Points on a hilly landscape, in no order, each with its height.
From any point a ball rolls to the lowest of the 3 points nearest to it. It stops when none of these is lower. Distance is the straight distance between rows; heights are no part of it.
k_571 h=246: [119 148 122 141 137  83  97 162 135 170 136 136 125 102  99 114 118 153
  97  96 110 155 148 114]
k_596 h=847: [120 151 118 113 168  50  48 127 139 145 136 107 131 113  60 135  81 194
 105  59  80 132 148 103]
k_248 h=386: [103 125 117 127 146  67  72 156 125 178 147 136 141  99  63 114 124 184
  97  55  81 152 163 130]
k_165 h=420: [152 142 109  84 143  87  85  60 134  73 130  73 115 167 124 149 103 194
 170 179 127 120 117 112]
k_788 h=155: [126 157 122 112 159  60  78 136 147 116 136 122 121  98  94 113  95 165
 108  97 114 133 134 108]
k_246 h=184: [134 146 132 104 136 128 108  91 140  90 131 105 126 164 140 136 119 170
 163 170 130 140 112 111]
k_395 h=537: [125 141 145 114 136 141 127 102 138 109 132 132 129 152 152 139 121 147
 160 144 138 126 107 132]
k_486 h=122: [115 132 139 138 123 114 136 137 130 140 133 158 115 116 149 115 131 124
 109 116 128 127 125 136]
k_119 h=238: [141 123 150 152 100 211 183 138 127 117 105 138 124 168 155 152 124  62
 151 170 140 112  94 146]
k_871 h=360: [102  58 117 148 123 110 120 178 114 211 153 135 162  46 102 126 192 119
  92  62 103 147 190 147]
k_482 h=229: [167 152 134 120 120 190 180  96 140  71 105 120 127 165 162 152 111 100
 165 184 168 123  86 115]
k_323 h=258: [176 150  94  77 136 105 110  53 120  53 102  74 106 182 133 139  92 175
 157 204 151 122 121 100]
k_449 h=212: [120 139 134 138 120 104 130 143 131 148 140 146 122 109 135 108 133 129
 104 111 128 131 136 126]
k_516 h=307: [116 100 125 162 111 102 111 172 117 198 144 132 141  88 101 122 155 124
  90  96 112 151 169 129]
k_194 h=322: [115 130 135 138 122 135 152 138 126 141 132 162 120 119 155 120 144 103
 122 120 136 121 119 137]
k_969 h=396: [116 139 125 133 140  70  80 142 137 160 143 121 127 109  72 115 115 180
  94  81  92 145 158 119]
k_911 h=403: [106 101 129 147 116 153 165 145 116 146 123 158 130 121 159 110 153  73
 122 122 132 108 132 153]
k_33 h=252: [124 102 140 161  97 214 185 160 112 130 111 150 138 164 145 130 149  61
 140 163 127 100  96 154]
k_191 h=240: [157 137 146 141 101 214 195 129 132  99  98 128 133 174 157 149 113  62
 160 178 150 111  86 134]
k_885 h=243: [142 116 137 160  83 234 198 155 129 113  97 139 135 175 150 142 141  43
 145 171 133 106  89 151]
k_275 h=382: [104 102 134 146 113 168 170 141 110 145 125 156 132 130 156 120 143  73
 135 128 129 109 113 158]
k_452 h=351: [ 95 110 110 135 146  72  88 149 123 186 154 133 144  80  67 111 137 186
  87  34  77 153 173 144]
k_375 h=86: [113  80 127 152 103 189 183 157 116 141 113 157 141 136 161 115 166  56
 126 138 129 102 114 168]
k_345 h=237: [147 132 147 150 101 204 180 126 128 109 107 138 124 175 160 152 119  77
 158 164 143 121  92 132]
k_446 h=178: [120 158 132  92 175  50  69 103 144 104 135 107 116 112 103 116 100 185
 132 102 119 113 122 114]
k_520 h=680: [119 137 143 126 128 138 135 118 130 119 143 147 122 140 155 130 133 133
 146 134 126 120 116 142]
k_352 h=197: [117 146 128 133 139  82  88 155 132 150 136 132 128 103  97 116 109 156
  97  96 115 144 145 113]
k_733 h=522: [124 147 126 121 155  66  65 138 135 143 143 121 132 105  67 120 104 178
 101  76  99 141 143 115]
k_344 h=206: [157 158 137 117 124 169 149  96 135  90 112 110 119 165 154 146 111 137
 166 185 164 126 102 111]
k_74 h=218: [123  76 116 157 105 154 155 184 108 172 117 139 140  98 137 118 167  44
 100 122 136 121 150 139]
k_676 h=149: [166 156 122 105 134 154 139  71 136  64 111  98 123 174 158 151 105 141
 166 196 171 135 103 106]
k_849 h=285: [172 152 115  87 133 166 169  65 132  31 105 106 112 177 167 146 113 133
 170 204 180 131  96 120]
k_659 h=191: [115 121 132 145 120 126 149 149 121 158 126 158 120 113 141 109 140  99
 106 118 137 122 134 130]
k_875 h=288: [159 135 136 144  92 235 206 135 130  92  88 131 119 170 157 141 121  41
 146 176 148 107  80 143]
k_386 h=468: [125 131 147 136 116 159 146 115 127 119 130 150 127 148 167 140 130 113
 152 142 125 120 110 136]
k_299 h=187: [148 158 134 109 129 154 131  89 138  87 121 111 123 171 150 151 107 144
 169 187 156 137  94 112]
k_230 h=444: [167 142 140 123 108 216 206 102 134  62  94 121 123 161 168 151 120  65
 169 179 172 116  71 141]
k_695 h=369: [169 155 106  85 130 141 154  53 132  36 111  91 108 183 162 131 112 142
 171 202 171 127 100 114]
k_376 h=405: [113 115 144 138 109 167 164 126 118 135 128 150 129 142 160 135 133  94
 150 142 121 115 108 151]
k_991 h=441: [110 121 119 145 130  91  95 158 123 188 147 137 138  88  83 119 131 164
  85  70  94 154 168 125]
k_188 h=113: [113 156 128 130 138  95 105 137 138 137 138 144 117 111 125 112 117 141
 104 102 127 133 134 124]
k_504 h=350: [105  84 116 153 107 169 168 168 112 149 115 157 130 115 151 107 163  54
 111 130 134 105 131 148]
k_652 h=301: [ 97  54 123 160 100 129 125 194 106 204 138 130 166  67 108 131 192  85
  97  88 115 133 178 136]
k_268 h=723: [134 163 119 108 170  50  49 123 136 130 138 107 124 109  62 131  85 188
 111  83  97 127 139  99]
k_640 h=230: [171 144  94  75 136 121 125  58 126  41 108  80  97 180 143 131  99 165
 161 203 161 117 105 107]
k_696 h=180: [116 115 126 154 113 126 153 159 113 166 121 155 129 104 136 114 143  91
  88 116 135 125 146 126]
k_82 h=71: [120 162 132 114 151  81  83 128 142 121 137 128 116 108 110 110 107 161
 121 109 125 130 130 112]
k_949 h=160: [120  90 124 162 100 128 141 179 110 180 134 142 131  97 126 126 157  71
 101 117 134 135 156 128]
k_741 h=580: [106 138 120 122 163  51  59 145 135 155 148 115 134 100  51 119 109 196
  99  49  79 133 159 126]
k_133 h=219: [149 155 147 130 117 173 152 103 134  93 120 121 118 170 159 153 114 119
 168 176 158 132 104 123]
k_574 h=305: [117 130 124 146 120  93 107 160 124 181 136 149 129 107 102 120 129 138
  93 100 116 145 157 120]
k_49 h=143: [117 142 135 133 138  94 104 144 129 148 139 140 122 106 115 113 119 137
  96 100 131 142 142 122]
k_764 h=173: [119 101 127 153 113 138 160 166 112 164 126 155 129 103 141 104 150  76
  96 115 140 124 139 133]
k_295 h=313: [104  89 117 152 115  98 105 166 118 198 147 139 145  78  93 124 161 139
  90  75 101 145 183 139]
k_221 h=567: [112 136 142 121 143 124 127 113 137 113 138 146 126 128 149 123 130 145
 135 130 125 119 114 138]
k_959 h=628: [104 134 110 120 167  42  48 134 126 164 151 125 139  94  41 116  98 203
  99  17  70 130 158 127]
k_7 h=346: [101  91 108 137 132  83 107 166 112 202 152 140 146  58  83 104 159 163
  74  45  88 152 178 142]
k_31 h=526: [116 144 142 118 141 122 131 119 132 127 132 151 118 124 149 109 125 132
 130 123 128 126 122 140]
k_32 h=367: [169 147  96  63 132 133 142  44 127  19 100  94 100 199 162 126 109 166
 164 209 174 118 104 122]
k_664 h=368: [135 137 122  87 156  87  87  77 146  80 139  84 121 147 131 134 108 190
 170 150 117 115 119 120]
k_599 h=221: [164 155 147 120 119 178 172  90 142  85 112 114 119 169 163 155 102 112
 161 180 163 130  95 107]
k_477 h=189: [115 129 131 151 118 113 133 159 121 157 130 148 119  98 128 118 133 110
  86 111 131 125 138 129]
k_666 h=231: [135 142 149 135 117 178 161 107 128 115 123 127 129 162 165 148 116 112
 154 167 137 123  96 134]
k_365 h=239: [109  82 119 162 108 117 123 177 108 195 148 133 153  79 100 123 177 108
  96  96 107 148 176 134]
k_467 h=85: [135 154 139 109 139 132 111  91 145  98 133 109 124 159 144 144 113 170
 165 160 130 132 114 121]
k_832 h=123: [168 156 133  99 130 169 161  83 137  62 110 111 114 174 159 151 111 123
 167 191 179 129  99 109]
k_686 h=383: [167 150 142 138 104 228 208 118 132  70  93 127 122 164 162 147 117  52
 156 181 158 103  73 136]
k_784 h=268: [116 145 138 117 144 110 113 108 138 107 133 142 123 120 140 116 119 156
 141 118 126 126 120 128]
k_300 h=297: [138 152 146 121 127 160 136 101 135 104 131 130 129 164 159 150 116 136
 163 165 137 129 109 123]
k_770 h=501: [ 99 140 115 124 156  62  62 146 124 160 152 125 132 107  58 115 109 190
  96  58  81 142 153 126]
k_594 h=227: [124 145 137  97 154 100  91  92 141  91 138 110 122 148 139 129 119 178
 160 140 122 118 118 125]
k_498 h=406: [ 96  42 131 154 120 122 119 195 119 206 149 126 180  46 102 125 208  94
  94  59 111 139 189 140]
k_758 h=236: [130 132 151 148 107 191 166 123 126 119 120 135 123 160 159 139 127  97
 158 161 136 116 101 140]
k_85 h=103: [116  72 124 166 101 133 134 188 107 204 137 136 153  92 112 121 176  76
  99 110 123 132 165 136]
k_546 h=102: [169 154 113  87 140 132 120  67 136  61 113  87 108 174 145 146 104 160
 159 203 159 134 104 115]
k_539 h=112: [120 146 134  97 162  81  92 101 151  94 135 123 119 119 129 116 113 166
 138 115 123 122 123 117]
k_412 h=339: [100  69 110 149 122  93 116 171 111 198 153 136 158  49  93 113 183 140
  90  47  97 153 189 146]
k_802 h=266: [128 148 120  83 178  71  75  71 144  81 137  94 118 128 117 124  98 188
 148 124 114 114 125 118]
k_719 h=164: [119  68 115 159 105 134 140 188 109 195 126 130 143  93 123 128 185  61
  89 117 133 134 161 127]

Call two points neighbours if one is among the 3 nearest of the other. Go from one point of each pair to the other, from neighbour to neighbour, staying as low as possible. Name the highest point that can't be avoided.
k_832 and k_546: k_676
k_85 and k_82: k_449
k_832 and k_375: k_33
k_486 and k_467: k_594

Where does a ball stop that starts at each point below?
k_666: k_546
k_875: k_546
k_300: k_546
k_221: k_82
k_885: k_546
k_477: k_85
